A landscape with many peaks, sampled at points; each row gives a point and its height.
From any point a climber steps to the highest of the 2 points nearest to it. It stops when none of these is higher. Distance is the straight distance between rows; heights are no part of it.
Z_99 height 337: [ -1  -9 -12  11  21 -16  22   1 -15 -21  19  -4  11  20 -21 -25  -1  -6
   8 -27 -13]
Z_354 height 244: [  1  10  45  -9 -15  11 -56  11  15  27 -43  -8 -38 -36  -5 -40 -13  -3
   2  -3 -12]
Z_61 height 386: [  6  -7  -4  -1  16  -8  18 -16   0 -26  11  21  17  20 -34 -13  -5  20
  14 -23  -5]
Z_365 height 302: [ -7  13   2  11  15  -3 -17  12 -12  -9  10  -9 -15   7  13 -50 -14 -23
 -22 -55 -16]
Z_135 height 186: [-16  17   4  -2 -39 -10 -23   3   2   2 -15 -10 -32 -21 -31  -6  -8  11
   3  44  -8]
Z_275 height 246: [ -3 -10 -28 -11   6  26 -24  11  12  37  15 -11 -38 -12  48  40  -2   9
 -21  21   1]
Z_941 height 134: [-16   5 -19  -6  -4 -32  -4   5  -5  -8  15 -15 -40 -11 -41 -13   4  28
  18   6 -19]
Z_588 height 63: [ 12 -26 -14 -10  34  -4 -20   1   5   5  23   5 -25   4 -15  -3   6  20
  23 -42 -26]
Z_170 height 124: [ 19  26  13   6 -22 -32 -27  -5  20  -5  26   6  -2 -20   6 -31  47  -6
 -26  15  -8]
Z_530 height 230: [  0  13  -4  -9  -8 -29   5   5  -1 -19 -29   2 -22 -10 -63  12  10  24
  34  43   0]
Z_260 height 442: [  3 -18  -2   3  14   9  27 -16  -7 -27  -5  30  38  31 -27  -1 -27  14
  32 -37  -1]
Z_137 height 675: [-16  -7 -12  24  14 -10  22  21 -44  -4  12 -42 -11  16   2  10 -19 -33
 -10  15 -28]
Z_709 height 402: [ 15   3  -7   4  30 -10 -27  12   3  -7  31   4 -28   2  18 -37   5  -4
  -8 -68 -24]
Z_757 height 658: [-17  29 -12  30 -35   7   8 -10  -3 -17  21   8  14   9  30 -41  -3 -33
 -33  -3   6]
Z_925 height 158: [  2  24   4 -10 -34 -21 -14  -9  15  -3   8   0 -13 -26 -20 -21  24   6
  -6  37   3]
Z_349 height 672: [-19  13  43  20 -21  -3  14  11 -22   1 -25 -46  20 -13  -5  -5  39 -34
 -13  29   4]
Z_748 height 426: [-28 -11  -7 -29 -27  22  -3 -22   9  17 -23  23 -13   3 -18   5 -39  34
  45   5 -10]
Z_782 height 278: [ 19  13  -1 -40 -31   3 -17 -29  30  16  12  38 -21 -14 -20 -12  34  29
  14  22   6]
Z_196 height 292: [  8 -37   7  -5  17  39   1   9   2  27 -18  -6  27   5  15  58 -42  10
   9 -17  -7]
Z_626 height 879: [ 24   4  27   6  -6  -4 -26   9  -7   6   6  -5   8  -2   8   0  11 -13
 -15   9  -8]
Z_893 height 232: [ 15  27  15  14   4   9 -36   7   9  -9   8   2 -22  -8  34 -67 -11 -27
 -31 -45  -3]
Z_50 height 746: [ -1  -6   6  22  13 -20  -3  35 -47  14 -12 -60 -23   5   3  13 -10 -30
 -12  25 -29]
Z_320 height 469: [-35  24 -11  34 -35 -20  11  10 -19 -28  -6 -21 -12 -10  -7 -56  -6 -35
 -23  -5  -1]
Z_254 height 254: [ 16  12   6 -12  10 -36   8   6   7 -26 -15   2   7  -4 -59   5  32  28
  16  33   1]
Z_876 height 326: [ 29   9 -11 -34   0 -12  -5 -26  16 -10  24  24 -10   6 -21   2  50  26
   4  14   4]
Z_658 height 551: [-17  -1 -49   7  21 -22  41  -7  -5 -31  40   6   5  20   5   9  15   6
   7  -1  23]
Z_85 height 571: [-30  14  19  16 -38   0   6  12  -9  -8 -44 -18   3 -17 -15 -26  -1 -27
   4  11   5]
Z_643 height 614: [ -3  36   6 -21 -44  11  14 -32  17 -18  -8  48  14  -1 -25 -27   5  16
  15  17  22]
Z_983 height 330: [  1 -14 -29   4  14  -3  41 -23  10 -18  18  37  43  22  18  12   8   8
   5 -20  33]
Z_493 height 163: [-21 -10  56   1   4  13 -13  17 -26  22 -73 -39  -3  -7 -18  -1  -1 -26
   6 -11  -9]
Z_755 height 404: [ 39 -14  12 -20  21  14 -40   6  21  33   8   8  -7 -12   7  45  14  18
 -15   7 -16]
Z_665 height 537: [  3  22  -2  -8 -24   2   6 -36  25  -8  13  39   8   5 -10 -32   6  11
   9 -10  11]
Z_531 height 488: [-15 -12 -22 -18  -2  13  12 -22   7   3  -2  23  -2  16  -1  15 -23  25
  45   5   9]
Z_745 height 552: [ -1  27   2  17 -35   4   0 -23  12 -24  13  33  26   9   8 -54   0 -14
 -12 -19  16]
Z_942 height 682: [ -9   9  26  16   6   1 -10  26 -34  17 -34 -46 -27  -7   6  -9  -4 -34
 -22  23 -13]
Z_617 height 333: [ 13   2 -21 -15   4  -9  16 -27   2 -37   2  45  14  19 -35   3  13  40
  26 -15  11]
Z_504 height 240: [  5  13   3 -29 -33  16 -24 -27  26  29  11  36 -23  -7   9  -9   7  20
   9   5   5]
Z_627 height 252: [  6 -25  -2  10  34   7  23  18  -2   9  22  -8  28   3  33  36 -20  -5
 -14 -47   7]
Z_368 height 518: [ 27   5   5   3  14  -8 -38   2  17  -3  34  19   2  -7  18 -32  15  -4
 -13 -53 -13]
Z_180 height 379: [  5  14 -31 -13  -4  -7  40 -14   1 -20  21   8   2  10   0  40  28   8
  -1  58  18]
Z_967 height 638: [-20 -14 -50  -6  12 -12  31  -1  -2  -8  27   1  -4   7  28  18 -14   7
  24   1  31]
Z_367 height 521: [-14  -5  23   9 -17  -3  11  -6  -9 -15 -40  -1  28   4 -33 -22  -9 -11
  11   2   6]
Z_62 height 401: [-15   5 -12  29  -6 -28  33   1 -23 -35  14 -18   5   1 -16 -42   6 -24
 -11 -17  -4]
Z_230 height 293: [ 21  -7   0   4  34  21 -29  10  13  30  13  12  -8  -3  39  10  -8   0
 -20 -35  -4]
Z_420 height 187: [-16 -10  -7   6   7  20 -25   9  -4  23  -2 -10 -28   2  24  12 -38   8
   8  -7 -13]
Z_926 height 422: [ -9 -23 -20  -8  11   6  41  -7   6   4   1  -4  40  -4  27  44 -18  13
   4  14  38]
Z_27 height 464: [ -3  24 -35  -4   6 -19  32 -25   9 -38  38  22   4  20   7 -16  35   7
   9  -5  24]
Z_726 height 784: [ 30  -4  45  12   4  -5  -8  17 -16  18 -16 -17  33   9  -4  19  20 -22
 -11  28  -3]
Z_470 height 728: [  7   4  30  19 -19   4  10   9 -24   6 -18 -20  32  10   3   9   7 -41
 -21  32   6]
Z_153 height 179: [ 12  -8 -26  -7  25 -21   7   0  -8  -7  24 -12 -24   6 -34   8  22  20
   6  12 -27]
Z_754 height 627: [-16  26  50  11  -6  21  -2  25 -18  13 -39 -52 -13 -25   2 -17  23 -36
 -19  11  -8]
Z_648 height 455: [-13 -13  -7  11  -4  18  38 -12  13  10   2   9  36   7  49  22 -23   5
 -14   0  38]
Z_291 height 277: [ -2 -27 -34 -15  20  -5   0   9  13  26  19 -21 -20 -16  42  45  -2  20
  -8  14  21]
Z_542 height 201: [ 15   3  25 -10 -31  28 -32 -15  24  21  -1  25  10  -3   2   0  -8   8
  -5   1   2]
Z_783 height 95: [-30   3 -34   0  -8 -13  -9   4  -6  -5   0  -8 -52 -15 -21 -28 -15  24
  12 -17 -27]
Z_603 height 588: [ 10 -21  18  11  15   3  33   8 -27  -5 -12 -13  42  24 -15  28 -20 -24
   4   5 -10]
Z_162 height 245: [ 10 -21 -35 -10  29  -5  19   9   3  13  31 -12   5  -1  12  57  11  18
  -9  19   3]
Z_359 height 544: [-24   2 -13  14   9  25  12   8  -2  15  16 -17  -3  -7  64  24 -32 -11
 -38   3  22]
Z_731 height 403: [-30  24  13  21 -18 -14  -2  20  -4 -17 -20 -23 -12 -30   4 -69   6 -42
 -10 -33   8]
Z_333 height 219: [-15   5 -21   6  -4  24 -21   4   8  19  15  -2 -28   0  42  14  -3   0
  -7   7   1]
Z_921 height 616: [-57  12  35  18 -25   8  21   8 -15 -12 -47 -32  13 -21 -20 -17  24 -40
   2  15  -2]
Z_734 height 481: [ 17  -4  23   8  -2 -16  17  -6 -16 -28 -25   8  42  15 -41  -5   5   0
   9  17   7]
Z_327 height 559: [-23 -10 -47  11  17  -7  22  14 -16  -2  34 -14 -23   3  38  13  -8  -1
  -5   2   5]
Z_383 height 444: [ 16  14   0   7   2  -2  37 -14  -7 -30  -1  15  41  23 -19  10  10  -3
   0  20  12]
Z_59 height 697: [ 19  22  40 -15 -42   1  -7 -27  27  -6 -32  39  35  -8 -27 -30   4  10
  14  12  21]
Z_145 height 311: [  3 -24 -40 -28  -6 -12  11  -6  24  23  17   7  -8 -17  42  33  -2  15
 -14  13  45]
Z_117 height 409: [  1  22 -21   9 -16  -3  39  -7 -10 -26  11   6  22  21 -15  14  12  -8
 -12  60  11]
Z_830 height 166: [-32 -21  24   2  -7   4  -1  20 -31  12 -57 -37 -12  -1 -28   6 -23 -18
  19   8 -21]
Z_172 height 298: [-21  20  34   9 -25  13 -33  23  14   7 -38 -23 -37 -45  -5 -49   8 -20
   6 -18   4]
Z_142 height 148: [ -3 -22   1 -21  12  21 -43   0   6  31  -2   1 -36  -1   7  21 -24  28
  18 -18 -26]
Z_182 height 169: [ 16  12  33   0 -22  31 -42  -4  18  17 -25  26  16  -2  24 -23 -19 -13
 -21  -8   5]
Z_424 height 555: [ -3 -14 -34 -15  10   0   5 -14   9  14  22  12 -16   3  14  10   3  21
  24   3  14]
Z_761 height 523: [-45  19   0  17 -51  -8  13  -1  -9 -18 -26 -28 -19 -21  -7 -46  -6 -27
 -10  22   0]
Z_394 height 185: [-32 -13   5  12 -16  -8   5  20 -24   0 -43 -37 -24 -13 -43  -3  -9  -1
  16  38 -12]
Z_915 height 189: [  8  -1  51  -5   4   6 -28   6 -17  22 -48 -15   5  -7  -2 -14 -15 -16
   0 -21 -10]
Z_636 height 545: [  2 -19  -7   0  14   6  29  -2 -17 -18  -9  -2  28  21 -23  43 -26  10
  18  23 -15]
Z_8 height 486: [ 30  -9   2  -8  17  -8  -2  -5  12   6  13  19  16  12 -15  40  18  16
   5  11  -9]
Z_931 height 501: [-20  -6 -20  11  -6   7  11  -1   9  19  19   3  11  -5  71  19 -10   5
 -35  11  40]
Z_892 height 19: [  1 -19 -24   1  53  -9  -8   9  -9  10  37  -8 -26   5  18   9  -3   9
  12 -45 -15]
Z_370 height 105: [ 13 -40  -3 -19  25   4 -35  -5   7  16   6   6 -13   6  -9  17 -15  37
  37 -36 -23]
Z_682 height 807: [ 24  -9  32 -18 -16   6 -17 -25  18  -3 -26  44  32   5 -42  -9  -1  26
  16  -9   0]
Z_913 height 590: [-12   7 -22  16  17 -10   1  22 -14  -1  29 -31 -30   7  14   5   1 -16
 -14   4 -22]
Z_303 height 216: [ 15 -15 -32  -9  33 -19  26  -2  -1 -11  32 -12 -14   3 -12  40  21  13
   8  23  -5]
Z_885 height 384: [-25  12 -30  11  -7  -5  39 -26  15 -28  21  39  23  25  18 -14   7   0
  17 -16  40]
Z_445 height 589: [-10  -9  -2  13  11  21  11  24 -15  18  10 -27   2   2  41  41 -27 -16
 -32  12  -8]
Z_164 height 756: [ -1  10   6  22 -12  -1  -2  -1 -10  -8   4  -2   6  12  17 -26  -8 -22
 -24  -2   3]
Z_559 height 135: [  2  23  45  -4 -17  40 -42  -1  13  16 -56  -2  -2  -7  33 -44 -19 -30
 -21  -7   4]
Z_293 height 287: [ -7 -18 -23  14  38   0  35  -1  -3 -13  26   9  40  14  24  18  -9  -4
  -2 -34  15]
Z_81 height 441: [ 35 -10  16 -17   4   0 -31  -1  26  23   8   7   9  -8 -13  43  20  11
  -4  39 -13]
Z_319 height 328: [  0 -43  12 -11  18  25  -5   8 -11  13 -27  -9   6  10 -15  30 -53  12
  29 -22 -27]
Z_252 height 498: [-17 -10 -19   2  13  13  50 -14 -18 -32  -8  15  35  34 -17  18 -29  14
  30   2  14]
Z_995 height 346: [ -3  -1 -42 -28  -4  -5  35 -12  15  13  21   5  -4  -6  24  45   2  11
   7  51  40]
Z_774 height 291: [ 17  13 -11 -22   5 -28  19  -9  -2 -42   3  23   3  21 -45  25  22  39
  20   8   3]
Z_848 height 248: [ 15  -3   6  11  40  15  -3  25  -8  28   8 -10   0  13  29  19 -30 -14
 -22 -47  -9]
Z_977 height 385: [ 33  15 -22  -1   9 -28  17 -12  11 -26  40  21   9   5 -12  -7  53   7
 -12   6   7]
Z_245 height 546: [ 48 -20   5 -13  21   0 -22 -13  15   7   7  34  28   5 -14  17  20  17
  12 -24 -18]
Z_602 height 640: [ 22 -16   7  10  23  10  10  26 -23  17   0 -19  23  13   7  50 -19 -25
 -19   9 -17]
Z_505 height 345: [ 39 -21  10 -20  25  17 -42   6  17  32  15  13 -26  -8  32  19  15  11
 -18 -31 -14]
Z_453 height 371: [ -8 -26  10 -11 -15  22 -13  -5  -4  13 -33  15   6  16 -19  16 -44  22
  31  -3 -21]
Z_129 height 209: [-18   5   2 -12 -25 -20  -8   8 -11   5 -25 -21 -25 -25 -53  14   0  23
  24  58  -7]
Z_169 height 656: [ 38  -5   5  -2  16  -6 -14 -19  16  -6  24  41  28   7  -5 -21  26   2
  -5 -50  -2]
Z_570 height 175: [ 19  31  28   2   7  -6 -43  18  20   9   5  -8 -32 -18  19 -59  11 -16
 -30 -26 -12]
Z_419 height 126: [ 17  27   5   5  -9 -15 -49   6  16   0  28  -5 -25 -23  18 -31  22 -10
 -29   5  -7]
Z_382 height 343: [-26  24  50  18 -25  14  -8  16   7  -5 -33 -22  -9 -37  -4 -50  28 -33
   1 -33   5]

Where does a climber stop that starts at each point below?
Z_627 -> Z_967
Z_182 -> Z_967
Z_848 -> Z_169
Z_383 -> Z_626
Z_142 -> Z_626
Z_319 -> Z_967
Z_419 -> Z_169
Z_941 -> Z_626
Z_99 -> Z_626
